A landscape with many valleys, sampled at points; each row gives a point and its height.
A ball rolls from a point to the lowest of its 2 nearest points, and stops where none of them is lower. Distance is the straight distance between rows; heights are no part of it.
z_467 (h 332): [ 11 -24 -42   5 -73 -10  44  -1 -19  56  -4 -42 -19 -22  17 -25   2  10
   2   0   2 -40  12   6   5   4 -35   0 -19   4 -23  11 -19   5  19 -44
  28  25   8   0   1  -6  -3  37  -1 -13 -18 -37]
z_189 (h 251): [-30   4 -46 -15   1 -20  -2  19 -25 -13 -13 -24   3  -6   8 -15  25  32
   0  35  23   4  29  26  -2  13  30 -30  16  11  -6 -28   9  13  -1 -20
  26  -4  15 -17   8 -14 -38  17 -24 -37  20  -5]
z_161 (h 316): [-22  12   9  -4  -4   3 -28 -18  36  29 -31  -2  -2   0  57   8  32  -5
  39 -20 -41  -2   6  10  -7   8 -63   5 -30 -29  14 -34  15  17 -18  14
  31  28 -12  -8   1   6 -35  31  28  -6 -20  25]
z_589 (h 568): [  2  39 -12 -36  21  55 -13  -5   8  55  19 -17 -11 -16  22  -5   6   2
   8  -9 -28   4  13  -8  50  34   0   1  19   3 -24  12 -29   8 -12  12
   7 -16 -16 -17   2 -24   5  24  26   6  -8  20]
z_989 (h 539): [-27  16 -14  -2  13 -33 -34  47   8 -23  -1  16  11  35  15  -5 -72  15
  -5  10  39 -17  29  -3   8   1  32 -28  59   5 -14 -27  16   9 -14  39
  10   0  -3  -8 -23 -39 -37  13 -35   0 -19  -3]
z_253 (h 368): [ 27   4   5 -34 -14  -5 -22 -11  11 -37   8  -7 -20 -50  -9 -33  -6 -22
  12  28 -17 -17   8  10  -3  18 -15  19 -42  -2  16 -16  18  22 -18 -10
  -3  23  10   7   0   9  -3  17 -21  -7   1 -28]
z_350 (h 415): [ -6 -20  29 -11 -17  53 -78  -4  10  -5 -30  -6 -26  76  12  12 -33  16
  18 -14 -11 -22  21 -22 -12 -30 -12 -32   0  -9  13   7   3   4 -17   9
  39  16   7   6 -10 -19  18  42  53  -1  -4  29]
z_827 (h 295): [-38   5 -18  38   2 -32  22   8 -12  11  16 -52  44  19 -21 -32   4  31
  47 -17   4  11  31  15 -22   0 -34 -24   5 -37  -2 -45  63   5 -16 -24
  21 -14   7  -1 -17 -15 -37 -17  -4   6 -18 -15]
z_216 (h 655): [  4 -18  -3  11  21   1   6  12 -30   3 -11 -17  16  -9  -7   1  82 -17
 -28  28  15   3 -17   2   6 -42 -22   4  27  28  -3  23 -24   4  60  14
 -56  18  13 -32  15  44 -22 -24   4 -24  18  16]
z_940 (h 630): [ -3  13 -28  -9  62  37   6 -33  16  -6  52  26  19 -36  -1   0  12 -10
 -32  11 -25  34 -12   5  47  -4  70 -11  24  52  -3  12 -11 -11  -9  15
 -17 -13   1 -20 -14 -10  31 -26 -37  10  22  -9]
z_60 (h 282): [  6 -34  24  13   8 -20  19  35   9  10  38   0 -13   1 -40  31  11  -5
   6   8   6   6  -6  16 -17  -1  -3  18  35 -53 -26  26  21  14  31   9
 -12 -52  -2  36  29  19  37   4  41  -3  41  78]
z_137 (h 338): [ -5  31  15 -15 -17  24  17  14  -9  16 -15   5  18  54  -6  -2  -5  27
  -5 -18  -5  -1  11  -7  -3  27  14  -4   3 -29  -2  -5   4  -3 -13 -22
   3  -7  -9  13   2  -9 -16 -15  34  11   9  23]
z_406 (h 410): [ -2 -25  -6  19  20  -2 -33  40  17 -13  23 -24 -12 -45  20 -11 -22  12
  16  13   0 -51 -34   1  46  -6 -17  21 -16  22   5  29  12  20   8  19
   6  21  -2   6  -9 -18 -26  28 -36 -15 -34 -39]
z_747 (h 377): [ 13 -19  -7   5 -42   8 -11   4  12  36  13 -41  -9 -65  18 -39 -17  11
  34  -2  11 -33  -5  16  17  10 -37   8 -28  31  -2  38  -3   5  10   0
  24  32   7   1  -9 -21 -13  55 -21 -12 -29 -39]
z_871 (h 152): [ 23   3 -19 -12 -19  35  30 -16  -9   3  -4   2  23  36 -13  -1  15   2
 -26  24 -25 -27  27 -26  11 -33  22  -5  -6  12 -16  15 -16  -1   8 -73
  -2  11 -18 -13 -18 -21  12 -28   1 -11  -6 -26]
z_322 (h 343): [-10   3  43  13  46 -16 -56  32  15 -24 -26  -3   3  18  28  17 -38 -18
   8 -23  -8   3 -23 -35   7  14  -8 -11 -16 -13  31  15  17   3 -32  36
 -20   7  -2  -7 -20  -3  -3  -9 -10  41 -30  -2]
z_862 (h 399): [-24 -21 -69  26   7 -14  21 -29 -42  25  35 -11 -22  -5  21   0   0  -3
 -10   7  10  18 -15   3  15 -14  38  -3 -11  53   7 -18 -17 -33 -26  -7
  28 -24  29 -37   1  19  24  -2 -20  18  17 -73]
z_954 (h 344): [ -2  -9 -16  -1  11  18   4 -37 -23   6 -12  13 -20 -22  17 -14  18  -6
 -48  22  26  24  -8   4  18 -13  20 -16 -17  62  11   7 -62 -26  -1  -3
   4  10  28 -40  -5  16  12   0 -13   6  26 -42]
z_578 (h 403): [  8 -41  17 -25 -20 -16  32 -42  19 -56  29   2 -34 -75   1 -22  13 -19
   2  38   2  -4 -23  26 -31  11 -17  11 -44  10  25 -34  12   7 -16  -9
  19  21  20  27  27  47  14   8 -30 -19  32 -22]
z_545 (h 702): [  6  -8  -2 -14  61   3 -14 -10  13   0 -34   9  30   5  10  18  41 -14
 -19  31 -15  20   4 -26   4 -15  16 -40   4   7  13  37   7  10  -1 -17
 -23  24  31 -19   4   8 -13 -31  13 -41  37  35]
z_158 (h 566): [-39 -34   8  38  17 -46 -26  39  18  -1  20   3   8  38  17 -11 -37  24
  23 -20  36 -17  -4  -5   0  -8  -7 -15  61   5 -10 -16  19   2 -19  41
  10  -2  -1  22  -1 -10  -9  -5 -23  18 -28   1]
z_515 (h 461): [ -7 -18  37   3  66 -19 -10  14   6 -53  -7  35 -25  -3 -16  14  -2 -10
 -14  19  34  16   4  14 -18 -29  50  15   8 -19 -12 -58 -39  -9  51  19
 -22 -30 -53  23 -14 -31 -10 -24 -15   4 -12 -25]
z_843 (h 557): [ 10  -6 -59  47  -5 -39  -1  40 -32  11 -35   5  17  49  14  56 -10 -15
  -9   2  13  -7  -9 -54   0 -45   2  12   0  -1  -1  65  10  -4   7 -27
 -15  13  17 -16  -2  -1   6 -23  -3   0  -5  -1]
z_929 (h 441): [ 16 -17  41  11 -42  11  31   5   0  20  -2   2  -9  -8  14  -2  21  -7
 -14  -8  20 -33 -37 -21  11  15 -30  10  20  19  -2  20 -16 -13  28  11
 -24  47  -6   1  33  28 -25 -24  -3  14 -13 -30]
z_314 (h 690): [ 19  30  36  -1  45  18  25 -14  18   5  -1   8  31 -18 -15  25  12 -26
 -10   9 -22   9 -16  -7  13  47  -7 -10  -7  -3   8  58 -15  10 -24  -5
 -41   6  28  -9  16  21  10 -28  21  -5  31  31]
z_82 (h 649): [-25  25 -17 -31  47  -5  -7 -38   1 -46  14  26  32 -21   7 -16  -1   7
 -26  17   3  47   0  -3  18   5  79 -36   6  52  26 -27   9 -11 -38   3
 -21   1  11 -25 -24  -2   4 -37 -40   4  23 -31]
z_950 (h 145): [ 30   5  19 -22 -24  14  77 -14  51  26  57 -13  10 -35 -22 -20 -15   2
   6   3 -21  -8  15  11  16  72   1  -5  18 -25 -45   4  -5  18  -8 -36
 -28   2  -9  31  14   2   3 -11 -14   1   6  -4]
z_920 (h 497): [ -5  19 -45  -9 -33 -24  -9 -25 -26  -1 -21  12   3 -64  -7 -37  42  10
   3  -5  21  21   9  36 -24 -39  -9   4   1  35  17 -41  -4 -11  13  30
  17   8   4 -19 -10  14 -23  34 -46 -26  -6  -3]
z_774 (h 527): [-19  53 -21 -13 -40 -19  22  -7 -50   7 -14  18   6   3 -14 -14  34  21
 -26 -23  33  -1 -10  45 -17 -15  -6  12  19  30  12 -26  -5 -22  13  39
  -5 -12  12  -9  16  30 -23  17 -14   3   8  14]
z_641 (h 55): [ 36  15 -39 -24 -50  59  22 -46  -8   9  -2 -13   0   9 -26 -25  37  16
 -13   0 -41 -31  21   7   4 -40  11  21 -30  15  -9 -25  -4   3  12 -52
  10   2 -15   9 -25 -29  32  27  11 -39   0   0]
z_13 (h 542): [  1  34   2   4  57   9 -15  22   3  26  26 -11  25 -13 -23   7  -3 -13
   6 -17  -2  28  16   3  42  27  32  18  22 -33 -32  32  -7  10  22   7
 -30 -45 -23 -13 -19 -26   6   8  15  17 -18  33]
z_736 (h 610): [  3  10 -15 -17  37  28   4 -35  49  18  49  11  35 -42   4 -14  25  37
   2 -20 -29  11   5   2  27   7  40 -15  54  21  -9 -14   2   3  -7  28
  14 -18 -27  -4  11  -7  13 -24 -20  -2   4  35]
z_149 (h 476): [  1  -3  10 -16 -13   3  30  -6   1 -24  41  33  -4  -9  -1  -3  30  -9
 -26  17   5 -32 -40  13  22   2  10  16  15  27  -4 -21  -2 -12  -1  20
 -29   3 -22   6  16  40  -1 -29 -24  17   8 -34]
z_75 (h 218): [-27  -2  -3   2 -65 -11  87   4   3  45  18 -13   7  25 -20  -6  29  36
   2 -18  -2  -1   6   6 -15  11 -31  -8  57 -19 -29 -23   9  -7  18 -16
 -18 -14  -4  23  48  47  -5 -27  14  12  17  30]
z_409 (h 287): [ 13  35  37 -25 -50   2  49  -9 -10   7   4 -17   7  18 -15 -33 -11  10
 -10 -31 -26   0  10 -13   4  49   7   7   3 -33  -3 -16  25  -7 -16 -20
 -22 -13 -30  19  23  10   1 -37   7  46 -18 -14]
z_596 (h 642): [  1 -44   6  33  32 -14  -5  14 -21 -30  -4 -14  13   2 -30   8  36 -27
 -12  16   2  -6 -32 -14  -5 -54  -8  -1  -6   2  14  26   2 -21  30   6
 -42  12  19  -5   2  32  21 -38  12 -13   9 -14]
z_192 (h 465): [ -3 -35   3  24  -4 -17  10 -25  31  14   9  15  10 -39   4  10  11   1
  22 -51 -29  20 -18 -16 -15 -16 -13   6 -28  -1  24   2   9 -34 -16  16
  27  -8 -21   4  -8  11  27 -23 -10  25 -16 -14]
z_101 (h 455): [-22  -8   0 -14  -3  53 -39 -22   4  37  15   6 -18  42  11  -7 -42  35
  10   3  20  -9  14   3  16 -10  15 -53  45  36  -4   5 -21 -15 -20  23
  36  11  23  -3  -4 -14  18  29  24 -15   4  23]
z_306 (h 294): [-22  -5  39  39  38 -31 -44  48  -1  11 -35  -8   7  69  31  29 -44   1
  26 -29  -7 -11 -23 -14 -16  21 -30 -18   7 -21  15  41  24  20 -21  32
  15  -2  32  15   3  -4 -23  17  22  22   1  17]
z_751 (h 224): [-16 -31 -17   6  -3 -11  36  19 -15  28   9  27 -32  45  15  28   8  -8
 -24  21  22   9  -7 -23  -3  -2   2   2  31   4 -19 -10 -21 -14  14 -14
  -4 -21 -12  -1  29  13   0 -40  21  15  16 -11]
z_984 (h 351): [ -1 -10  53  13 -11  17 -38  13 -26  -6 -24  21 -46  45 -13  21 -25 -38
  -1   4  22  11 -15   0  -4 -16 -36  14 -13 -17  -7  13 -35 -18   7  20
 -20  -2  -7   0   4   7  14  -2  52  35  -4  -7]
z_236 (h 491): [ 52  -8  29 -44 -28  36  16 -17  15  13 -30  27 -12  13 -22   8   9 -24
 -12  34  12  -3  41   1 -18 -16 -23   8  14  -5 -26  25 -61  22  32 -29
 -21  32   7   3   0 -22  26  14  45 -41  11  53]
z_806 (h 693): [ 13 -16 -21  -8   6  26 -32 -11   6 -57  10   5   9  -1   0 -20  -2  10
 -14  55   0 -29   5  -4  13 -60  19 -36  20  40  -2 -10  17  17   4 -11
  -3  30  25 -16 -19  -4  12  -1 -15 -49  12  -6]
z_392 (h 219): [ 26 -50  -5 -12   3  28   7  17   5 -17  -4 -31 -23 -12  -1  -2  19 -14
 -18  32  -2 -26  21 -25  11 -20  31   0 -10  -6 -25  14 -21  21  47 -63
   3  18 -18   0  -1 -27   7  -7  -7 -37   0 -16]
z_612 (h 448): [-30  -7 -42  41   1 -37 -10 -26 -18  15   8   0 -22 -59  29   3   4   1
  20 -30  -2  33 -26   4 -13  -9   7  17 -43  31  37 -21  -8 -36  -5  35
  18 -17 -12 -20  -4  18   1 -12 -39  33 -12 -59]
z_185 (h 346): [-38  -1 -14  18  26 -69 -24  32  -4  -5 -26 -41  28 -11  29 -23  -5  18
  49 -17  16  36  29   0 -26   4  -6 -29   2 -18  18 -31  44  14  -2   2
  13  -7  10 -21 -17 -36 -43  -2 -32  -4 -32  -9]
z_249 (h 707): [  8 -23  -3  -3 -21  -9  -8 -24 -16 -40 -19  44 -10  39  11   2  -5 -25
 -17  43   8 -10  13 -22 -10 -49 -21 -16   8  16  -5 -17 -10  14  -7 -11
 -15  42  31 -12   7  14  15 -12   3 -27  12   3]
z_740 (h 328): [ 12 -35  33 -23  11   0 -30  27  41 -17  21  18 -33  23  -6  16  -6 -16
  20  16  -6   3  20 -14 -22  -1   8  22  19 -53  -5   0  21  29   4  10
  -3 -24 -11  33  12   1  44  10  36  -9  13  72]
z_465 (h 229): [ 17  -3   4  14 -18   2  72   2  25  48  24   8   1   5 -45  16  13   9
  21   4 -18   4  -1  16 -11  28 -48  16  25 -51 -39  12  26  25  -4 -30
 -22 -31   1  31  27  24  24 -10  37  -3  20  53]
z_383 (h 435): [ 19 -21  53 -10 -27  55 -11 -30  14 -21 -20  -9  -7 -21 -21 -31  46   2
   5  -3 -15 -31  -2   9 -14 -23 -32 -13 -21  11  23 -27 -11  -4  43   0
   1  45 -10  18 -10   1  -5  21   4 -21  -6 -15]
z_895 (h 349): [-10  28   0   5 -30 -30   9 -15  25 -11  38  55  10  21  27  21 -35   7
   2 -29 -14 -34 -42  16  13  34 -13  35  -2  -3  15 -10  21  -2 -56  47
   9  -5 -26  28  17  41  10  -1 -27  47  -6   4]
z_205 (h 381): [  1   8  12 -12   3  26  21  -5  38  30   1  21  -2  23  -9  18  23  24
   3  -9 -18 -11  10  -1  -4  -5   5   9   9 -10 -21 -30 -12 -13  19  -7
  18 -19 -55  25   1 -33  15 -15  30  -5 -11  16]
z_354 (h 366): [ -5 -13  36 -11 -38  -3  -6 -15   7  -4 -35  23 -43  19  29  17  -2 -36
  11  -5 -18 -19 -16  18 -40   8 -85  25 -38 -32   3 -41 -15  15   0  15
   8  18   0  14  21  24 -19  36  51  10 -16  14]
z_611 (h 189): [-29 -20 -21  44  40 -13  -9 -10   1  19  -3   2   3  34  15  25 -12  -4
  33   6 -27   1  -8  -6 -17 -10 -28 -21 -34 -26   7   2  34  10 -22 -29
  20  -4  18   4  -8  -3  17 -26  31  -5   3   3]
z_215 (h 608): [ -6 -14 -18  20   1 -17 -48  33 -28 -24 -47  -9   0   7  19  -3  13  18
  -5 -18  42  12  -6 -40  -4 -80  27 -21  38  48  25  20  13 -12  27  38
  -7  18  18 -29  -3  16  -9   2 -38  -3   0  -4]
z_340 (h 422): [ 29  32  -3 -29 -12  10 -19  23  -3 -23  21 -24 -13  -3 -11  -6   5  -3
 -13 -24 -36  -7 -10 -27  44  -2  29  50  -5 -21  15  26  44  12   2  16
 -31 -24 -28 -13   3  41  20 -21  -6  32  -4  17]
z_915 (h 433): [ -4   4  49  26 -36  -3  24 -42  31  23  -5  24  36   4 -16   8   2  -2
   4 -79 -38  35 -21 -11 -29  23 -24  12 -24 -18  32   4  16 -30 -22  14
  15  -8  -8  26  20  33  34 -20  20  49  -8  16]
z_255 (h 456): [-11  24 -49  38  21   9   0 -15 -14  17   2  28  18  23 -13  36 -11   8
   8 -14 -22 -10  -9  14   3 -23   1  36 -63  -6  -5 -27  -7 -32 -16 -23
  29 -39 -43  14 -41 -30  22  -6  17   9 -27 -31]
z_730 (h 460): [ 13   0 -41 -22  -2  -4 -18  33 -49 -26  -9 -48 -37 -19   4   6  17 -22
 -16  -4 -13  18   1 -34  26 -18  60  43 -33  -2  35  35  33  -9   7  -3
 -23 -32  -3 -26  -5  36  38 -17 -11  38  14 -19]
z_635 (h 138): [-16 -35 -17  40  -3 -32  52  27 -23  74  13 -17 -24  26 -12  14  48  12
  11  -4  26   1  -1  -2 -15 -12 -30  10  48 -30 -34 -13  -4   5  47  -5
   9 -29 -16   7  40  25 -12 -22  29  15   8  21]
z_218 (h 342): [ 14  15  37 -21 -51  10  13  16  10   9  30 -49  -6  -6  -1 -39 -39  23
  -3 -43 -10 -19 -11 -13  35  79  19   3   4 -11   5  45  42  -6 -18   9
   3  -1  -7  20   7  10   2  11 -14  39 -28  -6]
z_91 (h 232): [-17 -11  13  24 -46 -39  -3  38   5  22 -29 -44 -20  63  20   7 -33   8
  23 -42  -5 -13 -34 -26 -18  37 -41   8  -4 -48  22  27  36  16   1  -9
  30  -4  21  23  28  16 -20  15  21  29  -6  23]
z_859 (h 505): [ -6  30 -20   9  -4 -35  -9  24 -23 -35 -19  41  -2  45  24  32 -44   5
 -10  31  23 -21  -7   1 -13  11  10  -1 -12  14   0  -8   9  -1 -28  -3
   3   1  19 -10 -10 -23 -33   7 -14  -8  -7 -32]
z_39 (h 386): [ 22  35  14  -2  -6  15  -7  33 -22 -13   5 -43  40   5 -42 -21 -13   6
   5 -43 -19 -12  -5  -3  26  22  17  10  -2 -14  19  53  60   2 -28  13
 -28  -6  18  13 -10  22   4   0  -3  14  -4  16]
z_490 (h 516): [ 36  -3   2 -33 -27  47  31 -15  28  -1 -37  35  -7  13  15  30  12 -17
 -14  29 -16 -41  29  16 -16 -18 -16  24 -35 -11 -25 -15 -44  18  14 -47
  14   9 -44  27  -1 -41   5  27  32 -66   1  39]
z_247 (h 345): [ -8  28   0  39  13 -33  37   0  -9  22  42 -42  52 -41 -43 -42  -8   7
  33 -27   3  29  26  21   4  27  -9  -7  22 -37 -33 -16  14   2  -2 -12
  -7 -28 -11   2 -23 -23  -9 -17  -9  20 -32 -10]
z_962 (h 552): [-23  37  -5   6 -34  -1  -2 -24 -22  16  11 -12  18   1 -14 -37  -6  40
 -10 -57  30  14 -12  23  -4  12  23 -23  36  61  10  -9   5 -34 -28  48
  16  -8  29   2   4  11 -20  17 -32  18  -1  -8]
z_289 (h 421): [  5  32 -32  -2  12  33  33  -1   5  31  17   1  18 -10 -15  26   2  17
  13   7 -44 -14   5  27   9  32   8  36 -45 -37 -27  -9   1   9 -13 -46
  31 -35 -33  15 -12 -34   9  14  20 -17   3   0]
z_785 (h 153): [ 46  34 -24 -35 -37  55  14 -30   8  38 -13  14   4 -34 -21  -4  18  18
 -31 -13  -9  -7  26  31   1 -18  37  20 -21  23 -18 -11 -58 -13  41 -25
  22  -8 -39  10 -22 -37  12  41  -7 -25  -7  -4]
z_469 (h 228): [ 35  37  14 -23  15  53  -2  -8 -13  11   3   4   8 -24 -41   6  -8  -3
 -40 -11   4  21  19  10  13   7  62  20 -17  11 -10  29 -62 -21  22  -8
  -6 -34 -27   2 -25 -38  33  29  13   2  -3  -1]
z_234 (h 492): [  5  14   5 -21  65  18 -27   2   8 -43   8  53   0   8 -16  30 -14  -5
 -18  39  17  18  28  37 -11  -8  57   8   8 -11 -18 -43 -42   0  15  15
  -9 -42 -36  17 -18 -37   9  -9  10 -30   5  22]
z_672 (h 217): [ 20  25  44 -19 -22   3  36 -20  35   0  44  -5  20 -33 -25 -53 -10 -22
  11  -7 -20  -5  28   4  37  40 -34   8  22 -48 -37 -19   4  24  -3 -11
 -47  25 -18   8   2  -2  -1 -34   0  31 -37   0]
z_430 (h 260): [ -1  22 -21  16   9 -17 -39 -24  17  -8 -16  12  20  11  34   2 -17 -29
  37   6 -42  -2   1   3  -2  -2 -53   1 -49 -21  -1 -32  25  22 -28 -13
   7  18   5 -14 -29 -23 -18  11  15  -3 -30 -20]
z_932 (h 388): [-27   8   5  28  37 -38 -42  11  29 -10 -50  20   8 -14  47  11 -21  -8
  20 -33  -4  39   5 -17 -20   7  -5 -10 -20  -6  30 -17  15  -9  -6  39
   6  -2 -23 -15 -37 -30 -34  -3 -40  32 -39 -18]
z_738 (h 613): [-21  22   6  -5  33   3 -37  -9  33  30  44  17 -30 -32  48  11 -39 -18
   9 -19  -8  26 -10   6  21  57  -3  20   1  17   2   5   1  -6 -55  51
  19 -22   2 -13  18   0   3  33   1  46  -2  18]
z_823 (h 518): [ 10  16   3   9  54   9 -36  43  -4 -11  -1  30   8  21 -26  49 -17 -22
  -2  17  23  14  10  -4   8 -19  31   1  14 -28 -29  26 -22   3  20  15
 -23 -20 -14   1 -19 -27   4  -3  24 -15   2  36]
z_384 (h 440): [ -6 -13  21  -2  44   6 -39  30  15 -36 -37  -8  -5 -41  39  16  16  -5
  -2  32  -2 -17 -21  -2  20  10 -13  -2 -23  17  14  -4  -6  16  18  12
  -7  34 -13 -21  -8 -10 -52  17 -14 -19  -5 -35]
z_377 (h 526): [  1  22   7 -33   4   1 -10 -12  -4 -18   3   1   0  42  26  -8 -24 -23
 -10  14 -39  30   1 -29  22  31   1 -22  -3 -20  17   3  40  20 -63 -26
 -39  12  28 -32  12  24  12 -45  17  32  16   4]
z_504 (h 468): [ 10  13  34 -24   3  23 -27  29 -13 -35 -56  -1 -28   6  14  13 -20 -21
 -21  37  26  -5   5  -5   0  17  17   5 -29  -2   8  14 -28  15  36   1
 -12  18  -7  -5  -8 -28 -26  26   3 -19   3  -9]
z_580 (h 321): [ 15  24 -18 -18   9 -26 -42  -6 -14 -37 -12  -7   4 -27   8 -15 -15 -28
  23  26  -3  27  32   3 -11   7 -18  -7 -19 -23   7  -9  33  33 -28   1
 -16  14  34 -27 -41 -23  -4  10 -13  -6  -8  20]
z_475 (h 577): [-15  33 -27  13 -19  -2  50  -6 -29  21  48  -6  23  13 -54 -20 -23  42
   2 -22  22 -13   6  31  -1   4  29 -16  46  29 -19 -18  -2 -26 -16  -1
   6 -25   5  17  -8   8  19  -6 -11   1   5 -28]
z_478 (h 290): [ 22 -15  14 -19   6  47 -27 -30 -23   1 -15 -19 -34 -50 -36 -19  -1 -10
 -30 -10  34  34  14  -1   6 -17  47 -12 -10  45   5   9 -64 -34  26  -1
   0 -10   1 -22 -10 -12  25  27 -13  15  11 -28]
z_701 (h 183): [-40 -10 -11   2  40 -29  15  -5  14   8 -10 -10  16  -4   8   8  13  40
  26  13   0  19  30  30 -43  35   3 -40 -16 -23   1 -57  18   4 -11 -35
  48 -22  27  12   6 -36 -44   1  14 -28  29  16]
z_963 (h 626): [  4 -27  18  13  32   2 -29  36 -38 -53 -28 -39  -9 -25 -34 -12  16   3
 -20  29  34   6   3 -15   6 -59  41   0  14  29  14  24   2 -21  44   4
 -29   5   7 -21  -9  14  -9  -5 -25 -11  12 -29]
z_753 (h 395): [ 19  -1  17  16 -31 -13 -27   3 -13  12 -40  34 -37   8  13  23 -21 -52
  21   2  35  13   7  12 -18   5 -75  38 -25 -26 -11   8 -44   7  18  22
 -14  17  -7  -8  -4  -3  -3  43  46   1 -22  18]
z_199 (h 680): [  3 -23 -19 -28  12   9 -15   8  21 -40  35  -2   3  -7   2 -26 -20  37
  -4  10   7 -37  -3   4  24  -9  45 -19  26  28   9   1  38  -6 -16   6
   9   8  -5  20  -4  -6  13 -15 -45 -23   1 -10]
z_500 (h 464): [ 38 -33  44 -10 -24  33  16 -43  -7 -26 -15  20 -10 -13 -47 -20  23 -38
 -20  22  16  15  17  12 -33 -37 -23  -5   2   3   3 -15 -49 -14  40 -13
 -23  21   9  11  -7   7  39  14  29 -25  17  15]
z_219 (h 384): [  3   2  16  16  20 -17  22   3  -7   0  24 -14  31 -21 -21 -20 -22   0
  12  -9   7  -5  13  -3   4  32  10 -16  -2  -3 -18  -8 -15  -3  12 -24
  -7   5 -16   8 -23 -49 -13 -20 -27  14 -44 -52]
z_105 (h 590): [ 13  16  -3 -28   5  35 -20 -31  57  24  31  23  -9 -42  15 -19 -31  18
  -1 -20 -12  -3   9   3  28  35  21   1  18  24 -14  -9 -16  -6 -30  32
  17  -4 -20  13  -2 -23  12  28 -16   9 -15  17]
z_370 (h 396): [ -9  39   8  -9 -45 -12  18 -51  38  -8  19  50  22  27  -7   3 -15   6
  -5 -52 -35   3  -7  10 -31  19  -9  20  -8 -31  18 -35  25 -11 -39  28
  17 -31 -23  31  17  34  26  -3   3  33  -1  45]
z_343 (h 668): [ -3  -6   5   6  28  29  19   8 -12  32  -6 -22  11 -33 -26   7  47 -16
 -18  32  18   8 -10  10   9  -4 -12  -8   9  31 -19  52 -58  -2  50 -15
 -17  21  25 -22   0  -7 -15  10  14 -43  27   7]
z_222 (h 469): [ 11 -19  -2   2 -29 -30 -11 -33  19 -11 -25   6  10 -68  17 -29  25  11
  25 -16  26  31  13   3 -36 -26 -27  -9  13  13  34  -5  14   7   8  41
  29  39  24  -3   7  18  -7  17 -36 -22 -16  29]
z_933 (h 533): [ -2  17 -38  32 -35 -43  23  18 -58  -1 -32  -6  20  41   2  19 -20  -1
 -18 -10  23  -5 -17 -15 -10 -14  -5 -12 -14  17   4  22  -6 -16  -8 -34
   9  16  28 -14  -3  -6 -21 -10 -14  -8 -14 -58]
z_522 (h 373): [  7 -26  22 -11  -4  22 -60  29  17 -10   0   9 -20  51  11  21 -22 -18
  20  10 -10 -40 -13 -14  15 -43 -29   2  27 -28  13  30  40  31   0  25
  11   2  15   6   3  11  31  18  33 -14  20  66]
z_87 (h 291): [-14  14  11  28 -42 -33  19  34  -3  25   7  15   2  59   2  28 -36   2
   8 -39  -1 -39 -69   2  -7  28 -43  40   6 -18  -3  27   4   6 -26  29
  13  -2   0  42  25  38  -8  21  12  31  -3  21]
z_707 (h 679): [  8  30  32  -3  52  25   8  -1   1  14  -3 -39  30 -63 -18  15  31 -13
  -1  14  -8   6 -25  28   7  45 -16  -1 -20  22   4  70 -29   6   5  14
 -25   7  34 -11  13   5 -28  30  21 -34  32  29]
z_81 (h 665): [-28  -4 -11 -12  36  -1 -12 -12  -8 -35   6 -24  32   4  15 -31   1  34
   3   5 -12  22  -4 -11   8  -7  52 -38  11  40  37 -13  61   2 -49  -2
  21   0  28  -5  -4  14  -7 -32 -36  -3  21 -17]
z_448 (h 436): [ -2 -57  -9   2 -20 -46  -7 -47  20 -50  10   6 -28 -63  16 -35   0   2
   5  18  30  18  -2  -3 -26 -31 -13 -11  -5  34  26 -39   6   6 -11  18
  23  34  21   1  10  29   3  -2 -63  -7   1 -42]
z_233 (h 495): [ 14   4 -24 -17 -21 -11   2   3 -43 -19 -17 -48 -30  28  -1 -13 -12 -24
 -28   1 -14  44  12 -30  13  11  24   9 -30 -21  19  40  30  -5 -25 -37
 -33  -8  46 -38  13  49  30 -31  15  37  29  -5]
z_739 (h 293): [-17  -4  25  18  24 -31  11  39 -17  11  10  23 -39  58  -3  41  -6 -22
  -2   4  29   8 -11  -7 -29  26 -19  21   7 -49 -20 -16 -28  -2  24   6
  -6 -43 -27  21  25   6  -2 -14  52  37   5  14]
z_982 (h 425): [-22   0  29  -6  33 -23  20  20 -42 -49   6   1  -1  -8 -18  -3 -10   9
 -22  29  44  10   1  18 -13  24  43 -14   7  -6 -19 -37 -46 -11  32  -7
 -12  -7 -20   3  -2 -21 -41 -20 -35   7 -11 -65]
z_19 (h 276): [  7 -50 -40   6 -16   8  48   3  -9  29  19 -31 -44 -36   4  17  20  -4
   4  20  -5 -18  -5   1   2   0   6  24 -36   2 -19  17 -15   6  29 -68
  36  -8   2   2  10   9  18   9   1 -28  31 -18]
z_157 (h 584): [-15  -7 -46  24  -5 -25 -33  32 -22  23 -27  15 -17  38  44  26 -15 -10
  -2   2  25   3   0 -33  17 -51 -19 -12  40  29 -10  14 -13   0  20  24
  -1  17   7 -39  -3 -27 -11   2 -11   4 -25   2]
z_694 (h 409): [ 21 -20  50  -6 -13  11  18 -14  28  -9 -14 -10   4 -50  -7  -3  56 -20
  -5   6 -13  -6 -20  12 -14   9 -40   5 -21  -6  28  19   1  -2  32  13
 -23  43  -5   8  18  38  -6   8   2 -10  24  14]
z_43 (h 721): [ 10 -17 -44 -17 -46  25  14 -36  -7   4 -18  36  -1  52  26  12  32   3
 -25  24 -18 -11   2 -11 -23 -59  -1 -23 -13  28  18   2  -8  -5 -23 -28
  24  23  32 -19  15  16  22   2   2 -49  36  23]
z_587 (h 243): [-40   7 -23  21  36 -30   6  26   2   3 -10 -19  39  55  -7  21 -11  46
  40  -2 -16 -13   9  11 -34  17  -5 -23 -13 -54  -6 -19  55  13 -38 -34
  33 -25  19  11   0 -33 -37 -14  18 -11  10   9]

For each start below, name the point where the ball stops.
z_101: z_635
z_738: z_701
z_249: z_701
z_314: z_859
z_545: z_859
z_105: z_701
z_384: z_641
